Each row is a point on a tangle of strands that fork, close into loops and nearly touch. The rows are in no order.
In the rows, 128 means zero.
Two points are linked if the straight distance between their rows is under 94.3. Some points are linked to none.
(1154): [ 97 131 122 117 151 144  90 139 106 145 119  78 173 132 179 103 182 142
  85  83 124  97 125  89 119 114 166]
(2106): [175 150 106 123 113 104 167 108 154 171 133 175 144 121 144 135 117 107
 158 109 121 127 175 149 145 148 104]
(1139): [159 115 104  91 117 123 144 130 117 125 127 156 126 137  91 116 139 110
 143 140 138 136  81 177  76 127  90]
(1641): [169 118 125 135 124 127 115  94 119 174 111 101 126 116 132 136  55 174
 114 106 104 121 119 158 167 135  99]
(1472): [ 87 114 115 123 149 162 111 126 133 140 131 101 136  88 181 131 159 101
 103  91 151 105 139  93 118 111 182]
(704): [ 83 167 101 150 181 174 126  92  91 137 162  86 184 133 183 143 137 158
 114 130 104 129 173  85 121 125 217]
(1414): [133  80  87 105 119 141 110 160 120 122 126  92  75  91 146 117 137 105
 123 135 154 121  57 135  68 114 116]
(1615): [107  97 163 153 141 159 100  96 125  93 110  99  89 108 115 146  55 139
  99 139 134 132  92 125 155 119 142]
(776): [136  89 156 108 165 145 136  76 109 143 120 162 130  85  97 146  82 130
 111 133 120 132 118 181 140 131 113]
(1421): [120 107 168 122 104 103 157 162 140  55 139 151 101 172  76  94 159 140
 123 187 152 137  91 132 118  90  83]
(250): [140 105 121 130 166 146  94  89  82 179 126  81 137  91 137 164  53 152
  97 114  90 125 127 159 155 150 139]
(1281): [138 175 142 132 137 114  98 154 115 125 140 145 174 157 104 111 209 141
 146 145 129 127 176 112 136 150 123]
(1399): [106 124 165 140 141 170  81 134 119 106 123 103 126 120  90 115 160 154
 128 148 164 123 124 126 125 116 137]
(1883): [138 164 114 132 116  89 160 130 149 138 146 171 160 155 159 130 149 103
 150 113 124 137 204  89 146 149 128]
(1003): [109 159 111 139 149 118 154 111 134 137 158 159 168 135 156 136 153 103
 144 126 131 136 208  80 138 147 167]
(694): [152 111 137 149 115 128 133 146 155  85 128 144  41 122  73 119 112 148
 159 198 172 149 103 117  98 137  76]
(1574): [132  98 150 139 145 148  94 108 115 120 113 114  95 101  96 155  93 141
 124 143 141 136 108 140 138 136 127]
(687): [ 80 150 145 136 113  93  98 177 111 103 103  95 177 198 148  96 173 187
  90 118  99 123 143  55 159 116 149]
(1494): [179 154 134 139 152 129 115 118 131 154 126 177 104  91  66 160 136 119
 188 171 146 147 188 159 135 183 110]
(871): [ 78  96 169 142 103 125 136 126 136  64 124 100 135 182 130 114  95 150
  88 118 134 129  99  89 163  75 126]
(662): [174 189 133 128 144 109 170 100 125 161 179 158 183 154 159 129 128 147
 132 141  86 140 213 143 171 153 131]
(1394): [164 141 105 135 135 128 106 138 139 151 124 161 102  93  88 159 165 107
 195 154 162 143 168 140 104 172 114]
(1902): [120  99 126 148 154 128 125  95 109 159 124  92  78  67 164 169  21 117
 103  99  81 111 116 145 159 160 164]
(1678): [122 103 175 143 142 155 119  76 118 110 114 103 125 133 116 129  43 164
  85 133 120 130 104 137 169 107 123]
(1675): [137 116 131 160  88 116 166  78 171 140 112 122 100 117 170 105  29 159
 116  98 109 128 118 125 186 113 131]
(1183): [200 162 111 120  89  96 148 143 155 145 129 158 118 151 111 121 140 136
 175 137 124 135 141 157 124 145  63]
(286): [152  86  89 105 109 119 123 122 125 159 112  99 116 127 168 145  81 132
 114  83 114 113  74 148 109 118  88]
(2317): [ 97 169 148 161 148 193  66 147 126 126 121  67 122 113 127 118 162 148
 121 140 156 111 150  93 126 124 179]
(565): [139  98 107 102  91  97 175 110 143 147 119 139 150 155 174 119  86 131
 104  68 104 106  99 147 134  97  90]
(442): [105 126 146  93 152 107 117 128  87 132 131 131 218 162 128 102 183 141
  80 110  93 115 122 140 142 105 140]
(479): [110 130 192 139 113 118 137 154 144  59 145 160 118 170  71 110 165 141
 135 179 161 135 134 125 154 106 105]
(1770): [128 180 114 187 158 167  70 133 122 147 129  96 117 113  94 147 120 136
 172 174 136 145 192 107 141 174 168]
(405): [116 121  62  96 128 106 139 136 120 161 119 154 183 133 184 127 173  83
 127  56 120 101 124 115  86 137 144]
(109): [145 129 123 113 147 125 151  83 104 169 144 129 190 137 153 125  89 147
 103 106  93 121 154 148 158 124 115]
(854): [121 129 159 126  56  69 185 167 179  86 126 145 106 191 138 107 122 156
 121 128 109 139 122  99 164  86  89]
(2236): [113  93 100 121 144 138 123  94 111 160 138  93 161 120 192 150  66 126
  89  80 107 113 126 113 146 122 142]
(1650): [142 122  88 146  91 117 108 136 149 166 115  84  94 104 188 164  63 121
 141  86 118 131 121  95 140 153 118]
(54): [127  71  91  99 136 136 128 114 119 150 120 142 123  91 149 154 107  86
 123  93 136 114  89 161  98 124 124]
(1089): [ 75 112 120 132 141 136 142 114 138 119 144 134 146 121 164 126 151 101
 112  98 153 122 156  82 125 110 176]
(2027): [135  85 146 128 175 140  89 100  79 154 116  98  94  63 110 169  63 139
 101 116  88 122 103 174 144 162 137]
(1213): [100 123 135 120 172 169 108 109 112 143 136 119 156  87 119 123 173 125
 112 122 148 121 147 132 122 116 166]
(2080): [147 148 153 125 145 130 162  74 103 150 157 117 186 153 145 113  73 183
  98 134  82 133 163 155 181 116 129]
(759): [150 114 192 114 120 120 158 119 132  80 136 161 122 157  74 112 125 145
 122 170 133 135  95 172 146 105  74]
(1699): [ 95  84 112 111  91  87 142 155 135  99 119 107 136 174 172 115 137 130
  95  82 119 120  76  85 112  83 110]
(264): [ 99 109  95 127 140 123 161 106 152 139 142 166 138 104 172 147 141  67
 137  98 154 123 173  94 119 133 164]
(484): [ 93 148  97 166 134 155  80 140 124 135 124  59  96  72 176 162 100  90
 141 128 121 126 140  87 147 154 198]
(1327): [111 115  91 122 164 154  93 106  96 165 142  83 163  99 177 152 112 126
 100  97 118 119 143 112 132 136 171]
(846): [103  78  98  95 128 114 163 106 124 142 128 154 169 133 178 133 114  85
 101  64 121 101 104 134 114 104 130]
(2150): [145 142 121 158 152 118 159  97 159 163 128 178  76  69 107 178  89  90
 175 148 139 145 203 133 144 182 152]
(1975): [119 128 146 167 110 149 104 156 157  77 126 134  63 124  80 125 131 142
 172 181 193 147 127 102 111 136 113]
(946): [116 113 156  72 117  94 197 121 132 103 143 211 171 162 116 119 148  74
  98 118 112 129  97 189 132 105 128]
(1058): [128 115 107 146 143 130 137  93 127 176 127 106 112  95 166 164  41 121
 119 105 107 127 147 129 156 151 151]
(750): [146 198 148 168 110 132 101 147 141 112 135 133 139 164  82 125 139 152
 174 173 139 145 196 102 159 163 107]
(675): [129 132 112 153 139 133 116 114 140 147 125 133 104  95 125 162 103 102
 158 130 149 142 171 108 137 159 147]
(2237): [184 133 115 112 119 117 118 104 110 177 114 112 164 142 127 122  95 170
 122  99  93 116 123 176 151 128  74]
(1269): [164 106  93 100  88  98 189 110 152 152 115 164 118 134 156 110  85 123
 133  89 113 112  85 176 117 112  83]
(1812): [101 132 105 178 152 136 166  86 151 151 136 136  88  86 162 173  48  88
 140 132 112 141 176 109 150 158 189]
(2157): [ 97 150 157 152 108 177  92 199 153  99 124  72  63 116 140 106 180 146
 136 152 190 106 108  77  83 110 143]
(1983): [161 142 145 116 165 152 109 115 117 137 127 185 127  85  49 145 171 110
 173 172 147 147 162 183 118 162 113]
(1474): [112 146 112 179 171 158  77 117  89 148 130  52 107  90 136 169  70 128
 128 149  81 135 149 130 154 167 188]
(2197): [146 154 161  83 152 135 105 133  86 127 142 159 201 144  67 103 195 131
 123 146 111 136 114 198 121 133 108]
(2071): [105 139 139 182 119 156 103 139 166  95 116 127  60 103 101 152 112 111
 173 167 174 147 142  92 130 151 152]
(548): [166 107  78 126  96 115 112 157 140 138 122  76  76 138 133 126  95 155
 139 135 127 137  73 117  93 133  54]
(402): [115 102 135 155 126 135  97 145 126  96 114  99  23  54 129 169  86  98
 148 141 141 128  98 115 124 160 157]
(1498): [104 116 124 128  75  78 152 150 150 112 114 107 141 184 176 119 107 150
 107  76 104 130 120  70 141  96 100]
(1522): [ 64 115 161 165 124 154 110 126 131  72 123  82 144 167 140 105 109 145
  88 120 134 124 115  78 154  86 167]
(452): [116 111  97 135 101 126  98 147 138 127 125  90 117 123 173 140 126 120
 132  91 148 127 117  78 116 125 129]
(1244): [119 144 171 107 151 179 128 164 129 128 119 137 106 103  74 100 223 124
 135 162 182 111 113 158  59 102 133]
(1442): [131 113 141 131 162 169  68 143 105 143 114 105  63  48  90 154 159 126
 147 145 147 126 125 155 106 156 158]
(1555): [111 123 156 123 132 143 136 156 143 102 131 158 104 120  89 103 210 117
 148 154 182 122 122 130  89 105 135]
(1006): [113 108 148  99 120  90 173 111 119 126 136 146 190 171 160 112 113 130
  77  96  89 114 135 129 165  93 121]
(761): [115 120 121 164  98 142  90 148 145 105 115  77  65 109 149 159  73 118
 146 134 141 139  95  86 137 140 134]
(979): [113 178 108 129 161 113 145 132 126 142 148 174 178 129 150 118 224 103
 147 132 129 124 213  86 126 163 173]
(584): [125 112 141 147 135 168  68 140 121 111 117  83  86  97 106 140 126 145
 134 148 160 129 105 125 122 128 139]
(258): [142 127  97 139 105 143  53 179 120 121 127  48  82 113 142 134 125 156
 147 138 146 130  85  98 108 141 103]
(1447): [ 66 179 118 185 154 161 133 119 127 103 144 103 167 161 176 116 146 138
 130 143 109 135 183  49 131 115 219]
(342): [179 137 107  83 111 114 119 126  94 155 117 111 176 171 107 114 117 164
 114 106  86 114  82 187 114 118  61]
(805): [112 112 162 156 172 166 125  61 101 126 125 101 131 113 117 141  30 162
  84 151  97 136 121 145 168 122 160]
(1913): [133 139 154 124 148 144  71 123  83 127 132  84 190 159  95 112 145 185
 104 133 116 124 130 132 148 120 107]
(531): [ 62 164 135 151 159 134 166 116 122 103 160 138 171 157 168 119 172 129
 114 136 121 134 193  60 141 117 219]
(700): [123  86 122 138 149 127 114 139 126 121 122 136  21  33 118 177 119  81
 159 132 144 130 118 141 104 170 153]
(1717): [105  95 101 129 116 116 165 124 170 122 131 175  95  97 157 151 142  56
 157 107 177 130 142  96 101 127 142]
(893): [134 130  86 117 104  88 144 149 143 136 122 154 144 151 158 130 162  99
 151  92 134 122 135  97 101 134 106]
(1435): [111  90  78  83 149 150 134 114 114 161 125 157 150  82 147 143 147  72
 124  79 135 108  94 169  78 124 155]
(1132): [103 140 125 112 153 109 108 140  90 145 119 114 201 161 154  98 200 152
  94  98 103 106 143  96 130 124 157]
(1440): [ 67 116 161 169 147 183 108 101 133  75 125  94 124 129 126 120  97 127
  98 146 144 128 120  98 156  95 185]
(1091): [141 152 125 123 149 125 120 114 112 145 145 143 180 140 119 129 160 129
 135 134 123 129 183 122 141 148 126]
(670): [124 132 122 130 103 101 111 156 127 115 122 103 151 177 138 117 151 159
 126 107 124 126 130  89 131 117 103]
(152): [ 77 137 138 115 151 104 166 122 121 114 150 164 184 148 159 115 190 112
 101 121 118 124 178  87 146 119 188]
(976): [141  84 123  94 109 114 151 121 116 112 117 117 133 166 122 111 102 146
  99 113 116 120  52 162 104  89  72]
(315): [130 134 111 111 170 138 148  87 104 159 159 157 186 111 135 148 129 120
 128 129 116 132 183 139 138 145 144]
(318): [162 160 147 139 154 152  70 118  91 143 133 111 163 130  69 135 134 168
 144 164 128 141 166 149 147 155 108]
(451): [ 95 117 143 116 122  88 164 135 137 107 140 172 165 161 147 120 167 102
 109 114 127 123 154  97 146 105 148]
(491): [146 196 126 175  85 113 154 131 169 140 134 128 139 166 151 116  93 148
 157 127 108 150 201  80 174 144 124]
(1382): [140 125 109  96 111  84 162 122 119 156 124 146 189 174 168 115 119 128
  98  78  81 107 127 137 145 111 102]
(1811): [164 110  74  70 114 127 152 132  98 136 126 131 125 143  90 102 105 117
 119 127 123 131  47 190  58 135  87]
(1516): [117 119  86 150 120 121 124 120 146 167 128 101 102  92 191 171  62  89
 138  94 122 130 149  92 142 161 157]
(786): [ 99 104 150  80 151 133 136 110  95 125 134 151 203 138 114 104 162 115
  90 109 110 115  93 172 121  96 132]
(1597): [162 185 126 143 149 129 177  85 139 151 176 172 156 129 145 150 112 128
 160 167 114 151 226 136 165 162 152]
(435): [125 163 109 165 141 148  98 121 132 143 135 107 141 131 130 145 117 128
 152 138 136 145 184  89 142 153 156]
(1114): [111 131 163 182 150 157 156  59 139 111 118 117 115 135 131 127  18 148
  99 161  95 140 127 122 177 107 167]
(1323): [123 113 182  97 166 139 156  72  96 124 153 156 194 134 108 116 102 138
  85 143  97 136 129 182 168 108 112]
(1038): [109 148 116 156 145 173  57 144 120 137 125  62 108  87 143 143 133 125
 131 132 144 122 142 100 134 146 183]
(1131): [133  86 113  81 104 105 186 128 124  94 126 148 116 163 108  93 108 112
 100 133 128 127  43 167  84  94  86]
(1860): [161 157 134 142 148 126 171  87 148 156 147 190 123  96 116 150 106 107
 165 162 134 147 213 146 160 164 142]
(2081): [139 167 136  85 139 115  95 160  80 139 121 136 199 164  86  94 226 150
 117 130 102 120 100 169 106 131 123]
(1889): [ 83 146 115 155 106 114 108 153 130 112 119  87 162 173 177 112 139 146
 111  87 115 128 151  37 143 124 153]
(528): [143 150 154 117 180 171  74 113  85 153 135 126 173  94  57 122 178 152
 137 163 133 139 166 169 128 144 130]
(2031): [104  93 151 112 102  89 193 110 148 109 129 159 147 161 158 119 101 109
  98  94 122 116 123 120 153  86 113]
(788): [145  59  92 102 120 117 127 130 119 137 113 107  79  94 165 151  67 112
 110 105 122 113  40 153  95 122  99]
(502): [118  91 106 115  96 108 120 167 126  96 122  78 118 174 143 106 136 156
 107 114 126 124  62 100  97  89  81]
(71): [170 114  98 107 148 131 100 117 100 178 110 138 128  98 101 157 114 122
 146 119 114 126 113 186 102 153  98]
(903): [113  96 143 122 129 124 162 105 152 101 133 180 120 116 112 136 140  87
 141 134 165 135 138 129 124 115 124]
(2171): [127  98 145 148 134 129  97 107 112 126 107  74  68  80 149 164  25 129
 100 114  95 115  82 135 159 145 141]
(961): [152 166 129 134 145 127 186  71 112 165 177 143 183 142 178 133  84 165
 122 133  82 136 196 145 168 133 153]
(994): [135 117 112  94  89  75 183 157 142 104 129 160 127 180 125 107 147 109
 126 123 121 130  89 132 100 101  94]
(1868): [174 128  87 101  92  93 198 135 162 132 132 193  88 135 117 114 122  86
 169 142 144 140 107 160  80 138  82]
(245): [117 163 107 138 150 136 111 142 132 144 132 137 155 116 138 120 207 119
 151 115 153 118 186  87 114 149 158]
(1927): [102 117 194 109 159 184 117 139 118 109 121 124 119 104  71  97 200 145
 115 155 173 115  93 161  89  85 135]
(1297): [105  98  82  84 135 133 141 125 110 148 121 145 177 121 163 121 164  81
 106  62 124 100  89 144  80 116 149]
(465): [148 133 149 102 102  84 172 140 145 108 137 176 146 176 118 119 152 110
 120 133 112 131 122 161 140 112  94]
(1956): [116 136 116 144 110 113 151 110 136 140 129 101 166 167 186 118  72 143
 103  87  98 128 159  77 162 113 134]
(1947): [174 126  81 133 122 107 121 131 144 187 114 145 108  99 133 165 113 106
 176 110 135 134 153 138 114 169 104]
(1450): [ 93 149 106 174 179 180  95  96  91 140 145  63 145 110 160 164  83 140
 114 153  86 138 153 117 140 129 212]
(2212): [112 133  89 161 142 140 104 128 134 153 134 102  97  76 157 173 106  88
 147 119 134 136 167  94 135 166 180]
(165): [124 128 111 135 107 148  64 179 120 118 117  51 110 125 160 115 165 156
 126 113 151 110  91  87 100 116 123]
(580): [160 155 159 115  98  75 183 147 165 119 153 197 148 177 140 118 152 110
 110 129  94 140 161 157 176 124 113]
(1186): [178 134  79 116  81  99 142 168 148 136 123  90  98 170 116  95 112 169
 141 141 104 135  88 125  97 125  32]
(398): [143  81  88  97 132 126 159 116 131 142 113 177  92  87 119 151 108  77
 149 120 144 126  81 176  72 139 116]
(1673): [179 134  72 117 106 113 115 164 129 139 127 121 104 146 101 118 146 135
 164 152 136 139 101 138  71 141  63]
(2202): [171 148 143 137 120 121 134 103 136 145 122 134 134 138 112 125  94 156
 140 132 121 133 155 147 165 135  95]
(1300): [204 134 124 128 115 115 118 119 134 155 107 131  84 117  84 129  95 177
 158 151 120 134 105 174 127 147  61]
(1223): [182 111 142 115 116 115 166 113 147 110 117 183  71 115  81 119  99 136
 152 170 141 137  93 175 108 130  71]
(1149): [118 145 111 164 138 155  94 107 113 141 129  67 144 138 156 143  64 146
 113 125 105 135 143  97 158 131 156]
(632): [124 100 139  75 122 108 202  99 124 133 136 196 175 146 139 117 106  89
 100  93 105 113  96 193 138 106 112]
(1432): [166 142  91  90  79  76 196 162 152 114 137 172 110 176 113  99 144 102
 147 140 123 139  97 153  84 129  75]
(1226): [ 87  92 192 125 141 141 146  97 126  72 135 142 141 138  94 114 126 133
  98 142 152 129 112 129 155  89 136]
(1727): [142 144  98 137 116 120 127 160 159 131 133 167 104 113 113 141 190  93
 195 142 179 138 161 109  87 156 118]
(2142): [134 109 106  83 111 113 161 149 114  99 137 146 125 161  81  83 152 111
 118 150 140 134  59 168  66 108 101]
(319): [121 157 174 100 125  92 115 182 120  99 138 176 173 184  91 109 226 139
  99 172 109 134 124 148 147 116 131]
(2052): [ 97  87 124 139  99 139 105 137 138  90 117  78  65  82 181 159  69  99
 120 116 146 122  73  91 135 120 151]
(1170): [147 120 141  84 141 125 196  79 125 160 148 203 182 119 138 118  94 101
 111 106  95 117 127 211 154 124 113]
(86): [154 123 168 117  96  99 183 118 158  95 129 170 114 160 116 107 116 138
 128 139 126 129 111 161 152 103  80]
(815): [112  95 152 132  83 109 154 128 155  86 116 102 110 178 143 115  80 161
 103 107 126 128  84 101 150  81  86]
(1908): [137 143 178  96 122  98 121 159 109  94 141 155 175 191  81 110 185 153
  94 161  96 138 101 173 155 109 100]
(2343): [141 108 109  91 120 117 116 133  93 127 120 112 168 165 115 111 142 144
 108 103 109 118  67 159  98 103  89]
(458): [108 157 168 160  57  96 166 160 177  77 123 125 118 198 128 105 101 168
 124 133 108 142 144  80 179 101 101]
(2161): [105 132 142 136 157 153  90 113  95 128 139  87 181 142 124 113 144 161
  98 122 128 123 148 108 146 112 154]
(368): [106 152 177 106 135  83 135 165 130  99 149 188 180 179 122 116 212 124
  85 164 102 143 157 123 169 117 160]
(409): [138 141 138 108 143 138  78 144  87 133 122 106 181 148  87 103 197 167
 119 130 122 117 108 154 111 119 109]
(2034): [135 174 123 120 145 138  88 171 111 157 107 112 156 139 122  99 241 149
 137 114 142 101 137 110  87 138 139]
(1035): [153 105 175 120 136 136 137 111 131  86 122 168  90 122  57 123 116 145
 140 183 150 141  95 164 115 122  79]
(1546): [135 142 100  78 113 110 168 156 117 110 138 180 136 148  92  97 196  83
 148 138 150 132  94 164  58 130 138]
(2349): [153 123  90 123  82  88 169 134 172 153 120 152 120 135 172 133 110 108
 158  86 131 126 137 111 114 129  88]
(1287): [125 151  84  97 132 132 128 166 122 164 104 132 147 124 159 104 228 102
 136  87 145  97 107 119  48 135 161]
(1067): [195 123  95 135 117 102 119 135 135 173 106 122  60  97 108 149  89 151
 166 133 120 136 106 162 105 164  74]
(1842): [130 132  90 132 165 155  65 120  93 180 133  81 141  77 140 158 133 128
 126 113 123 124 158 131 126 159 164]
(623): [156 107  98 139 114 118 129 156 153 117 125 138  53 111 106 133 123 119
 170 171 167 145 107 118  80 144  89]
(1486): [121  94 117 129 160 143 124 119 135 136 118 175  62  44  94 172 150  77
 161 136 161 134 142 155  98 159 155]
(288): [139 143 132 138 143 175  66 169 125 143 119  98  75  76 101 137 184 135
 159 154 174 121 132 130  92 141 148]
(1333): [106 110 135 133 179 166  97 124 114 145 120 128  55  24  96 169 153  94
 143 134 142 131 149 159 118 162 180]
(1785): [132  80 102 121  94 120 124 148 139 104 126  81  86 136 155 123  92 140
 115 122 137 130  57 106 102 106  75]
(1233): [125 136 139 187 121 136  71 157 129 101 102  76  27  77 109 167  71 118
 161 157 118 136  99 113 134 176 145]
(2325): [143 158  66  83 117 112 134 176 107 148 120 139 140 149 121  90 214 105
 144 107 141 112  89 136  38 145 141]
(839): [147 118 126 153 104 118 133 115 156 140 112 119  88 117 137 148  71 135
 147 121 139 136 125 113 141 140 107]
(362): [144  99 139  99 135 127 156  92 119 132 124 169 146 121 108 133 110 111
 123 120 127 125 107 177 126 119  98]
(2366): [102 146 146 213 129 158  88 146 159  91  99 111  37  90 101 159  74 102
 165 173 131 145 127  99 142 166 163]
(2169): [170 160 162 115 128 114 110 133 108 127 139 132 174 173  91 117 152 165
 125 146 103 133 144 163 160 132  77]
(284): [ 99 137 130 109 149 175  87 147 120 150 115  60 136  92 194 123 176 122
  89  88 145  87 116  93 107 109 178]
(1032): [104 129 177 159 111 131 173  91 157  86 129 142 123 162 125 113  66 129
 113 143 131 141 149 105 182 103 136]
(2091): [138  81 144 127  95 113 168 104 159 107 111 130  85 137 144 120  64 150
 109 113 135 125  71 134 136  91  82]
(831): [125 160 192 138 118 109 139 146 143  77 156 166 150 183  88 117 162 134
 122 172 129 145 173 127 181 125 123]
(710): [165  96  75  87 109 117 153 116 117 168 110 137 123 125 143 133  79 116
 125  85 110 112  62 183  90 128  87]
(103): [115 182 147 143 178 177  88 124  99 141 144 105 174 119  99 112 192 164
 129 158 137 127 188 112 134 140 172]
(118): [ 85 112 135 130 122 112 123 131 114 110 127  97 174 171 164 111 134 148
  82  92 114 119 136  75 147  98 149]
(931): [116 140 125  88 136 121 147 133 119 127 133 185 169 125 109 110 210  82
 138 116 143 122 122 163  85 123 149]
(1459): [105 127 182 118 165 134 156  83 100 104 166 140 197 154 113 119 124 144
  83 150 109 140 156 140 173 104 144]
(154): [ 91 168 103 212 176 178 117  99 121 129 137  87 123 118 151 175  84 124
 149 181  84 150 170 109 138 132 209]
(592): [192 149 116 130 127 126  94 137 122 159 115 133 113 124  79 148 126 152
 176 154 136 139 146 157 122 160  75]
(749): [107 148 138 157 110 177  73 184 148 108 120  69  44  77 139 132 149 126
 155 160 180 117 109  93 105 129 160]
(1991): [195 175 115 106  88  81 153 143 147 159 136 153 160 173 142 103 145 151
 135 102  77 126 148 169 158 137  77]
(341): [134 123 157 111 177 173  89 114  99 143 122 153 129  67  48 135 175 129
 148 160 145 145 142 187 112 143 131]
(51): [108 155 149 165 140 188  58 171 125 122 107  74  47  61 104 147 151 127
 155 164 164 118 130 123 116 147 178]
(2015): [100 101 187 121 164 181 104 106 115  99 125 129 129  94  73 115 156 141
 110 155 164 132 113 154 130 102 143]
(1209): [187 160 119 115 102  94 174 110 153 169 146 178 163 142 157 105 124 126
 135 102  90 125 167 175 168 140 102]
(2075): [109 163 139 129 109  84 100 188 122 106 111 130 162 186 129 100 209 174
 120 135 114 124 148  75 144 127 134]
(1945): [124 107 130 138 111 116 166 126 177 104 126 181  79 109 122 145 126  84
 172 139 181 141 145 103 117 132 120]
(421): [107 141 164  71 162 144 121 122  88 131 138 155 206 127  81  93 202 118
 103 126 113 128  99 191 108 112 143]
(2107): [102 101 166  99 134 115 179 108 134  91 144 196 158 134 107 121 160  80
 114 135 143 128 123 158 135  98 132]
(2123): [126 123 117 159  92 145  63 171 124  98 114  40  56 106 145 147  78 150
 142 152 132 133  67  93 130 141 112]
(564): [ 78  83 182 139 151 177 114  99 128  74 124 117 112 104 103 121 118 131
  93 141 167 126  98 124 141  92 161]
(1065): [115 141 175 156  92 114 160 128 161  78 132 148 115 174 111 117 105 140
 135 145 143 141 147 101 174 109 110]
(842): [152 150 178 108 159 137 118 113 104 121 151 157 184 139  80 116 161 135
 123 158 115 143 152 179 153 136 102]
(1768): [139 113 116 112 134 121 134 106 120 149 127 139 159 131 136 139 114 122
 122 102 125 119 136 141 133 122 110]
(32): [117 181 139 172 163 190  59 135 109 139 131  85 137 116  91 123 158 163
 144 167 149 131 180 112 135 147 172]
(1910): [119 137  90  88 136 144 142 141 124 149 121 162 143 104 125 114 210  78
 146  97 157 111 111 154  52 128 162]
(1533): [108 146 119 156  86 110 124 144 146 122 116  81 153 182 171 120  91 158
 114  85 105 135 141  57 156 120 116]
(1830): [ 91 108 201 112 142 119 149 110 112  84 149 149 179 166  98 107 139 138
  78 150 117 134 127 143 174  84 131]
(2141): [144 113 136 147 139 137  97  91 108 157 110  70 107 103 138 148  28 162
  95 114  91 124 102 148 168 138 130]
(768): [120 192 143 138 161 156  83 158 109 155 121 104 166 134 118  97 229 161
 134 135 145 109 181  95 115 148 159]
(684): [ 85 122 159  91 118  71 160 154 135  96 130 194 178 175 144 115 194 105
  80 135 108 131 129 114 157  90 164]
(1405): [123  72 160 112 177 151 101  86  94 135 112 138  98  62  88 157  82 130
 100 130 111 130  88 183 126 135 127]
(2392): [116  60 115 116 115 125 113 134 120 104 119  88  53  67 169 160  72 105
 116 121 135 113  47 125 114 122 126]
(1510): [ 77 170  96 198 161 178 124 103 129 118 145  90 145 132 180 153 114 122
 143 157 103 140 174  73 126 119 218]
(625): [163 120  86 151  96  99 117 146 151 174 111  99  56  84 163 175  69 118
 166 106 122 134 113 117 123 172 107]
(1518): [156  99  75 101 116 114 170 137 143 128 122 172  74 108 107 123 117  77
 158 149 157 141  84 159  54 140  98]
(2260): [103 158 141 142 119 169  81 183 140 125 116  64  98 118 164 111 189 141
 127 117 172 100 120  71  97 116 153]
(764): [155 129 170  99 120 112 125 129 105 108 134 130 168 179  81 106 138 169
 106 142  96 130  97 179 152 106  69]
(748): [122  77 151 120 123 132 148 135 134  71 132 137  91 137  95  99 136 131
 119 167 167 134  70 133  97  91  93]
(1831): [ 61 112 184 110 144 152 156 150 141 112 119 126 125 124 135  99 209 113
  81 112 170  93 104 108 100  65 174]
(1985): [105 163 140 146 137 127  91 141  97 116 129  92 186 178 130 102 160 176
 109 126 108 123 162  80 157 128 150]
(2308): [139 161 184 131  98  81 164 155 159  99 152 172 148 193 132 114 147 141
 104 152  95 144 173 127 197 116 121]
(1571): [129 185 145 158 135 142  90 154 133 110 140 140 145 144  83 117 191 143
 171 165 162 134 197  96 136 155 137]
(872): [124 129 125 150 103 119 150 113 156 128 126 123 129 145 160 132  77 126
 131 102 132 135 155  91 157 121 124]
(876): [122 151  92 131 116 101 114 167 141 139 123 139 147 143 160 120 201 112
 159  98 145 123 160  68 100 148 133]
(1288): [137  87 100 129 127 124 120 141 143 126 124 142  56  75 126 159 121  93
 160 139 162 137 103 131  88 144 124]
(114): [117 137 155 180 111 138 178  68 171 112 117 129 110 141 152 104  24 148
 113 133 104 138 138 112 186 102 151]
(2033): [153 120 123 165 109 111 117 150 155 129 114 122  16  80 112 165  82 123
 174 151 145 147 112 112 108 172 109]
(1633): [ 85 161 117 190 130 162 126 128 176 104 132 144  93 106 122 144 137  85
 175 156 172 146 193  66 134 148 188]
(227): [170 152 102 102  74  67 165 139 147 163 123 138 172 177 172  99 126 156
 116  72  60 112 134 150 162 119  86]
(2086): [157 155 113 133  79  80 177 138 175 148 131 172 131 151 161 125 126 110
 163 102 122 134 179 107 147 135 101]
(193): [166 157 119 167  87 122 118 135 165 147 110 107  87 132 122 141  83 162
 170 132 135 146 143 109 147 154  88]
(2362): [144 120 107 112  81  87 147 166 144 116 122 101 121 186 133 106 126 163
 119 114 104 128  86 109 112 101  61]
(211): [149  87 129 130 101 114 159  83 155 145 106 126  91 110 163 121  36 160
 106  89 110 113  85 152 157 110 105]
(2393): [176 109  82 135 119 100 100 158 122 168 114  97  49  75 133 172  93 123
 164 124 118 132 100 148  93 179  94]
(304): [144 140 117 134 158 158  62 122  89 163 129  88 158 113 107 139 141 159
 130 133 128 129 149 137 134 145 130]
(1954): [127 137 109 123 117 125 144 173 153 113 135 164  98 121 108 105 219  92
 172 148 182 128 130 114  63 123 130]
(2294): [129 114 133  93 171 141 172  71 106 160 154 182 185 104 132 137 106 103
 110 124 105 127 154 181 142 132 129]
(24): [155 150  65  77 111 118 146 173 106 132 136 142 120 146  82  77 183  99
 143 144 153 134  83 161  35 147 123]
(292): [ 96  75 105 119 120 123 154 105 138 136 130 121 149 131 199 141  79  98
  94  66 127 109 116 103 138 105 134]

A tip is a point with one link. Name the tips that can be reached along the links from each point below, in the order of the rows.
(1494) | (405), (854), (1323), (1223), (748)
(284) | (750), (1474), (2075)
(623) | (2031)
(839) | (118), (193)
(342) | (2150), (1811), (2034), (592)

A piece is all that can be reached along the links. How many separate loops has the piece of each point below (a circle has one, a figure eight two, a Y none), and how many tips (points with one link)?
(1678) | loops 1, tips 5
(1300) | loops 1, tips 4
(684) | loops 0, tips 3
(2106) | loops 2, tips 1

How many points has the smallest loop of links through each point below? Write 0 if it is on no loop.
(1770) | 8
(2091) | 17
(1975) | 9
(931) | 6
(1785) | 5
(304) | 0
(245) | 8
(1945) | 0
(1442) | 0
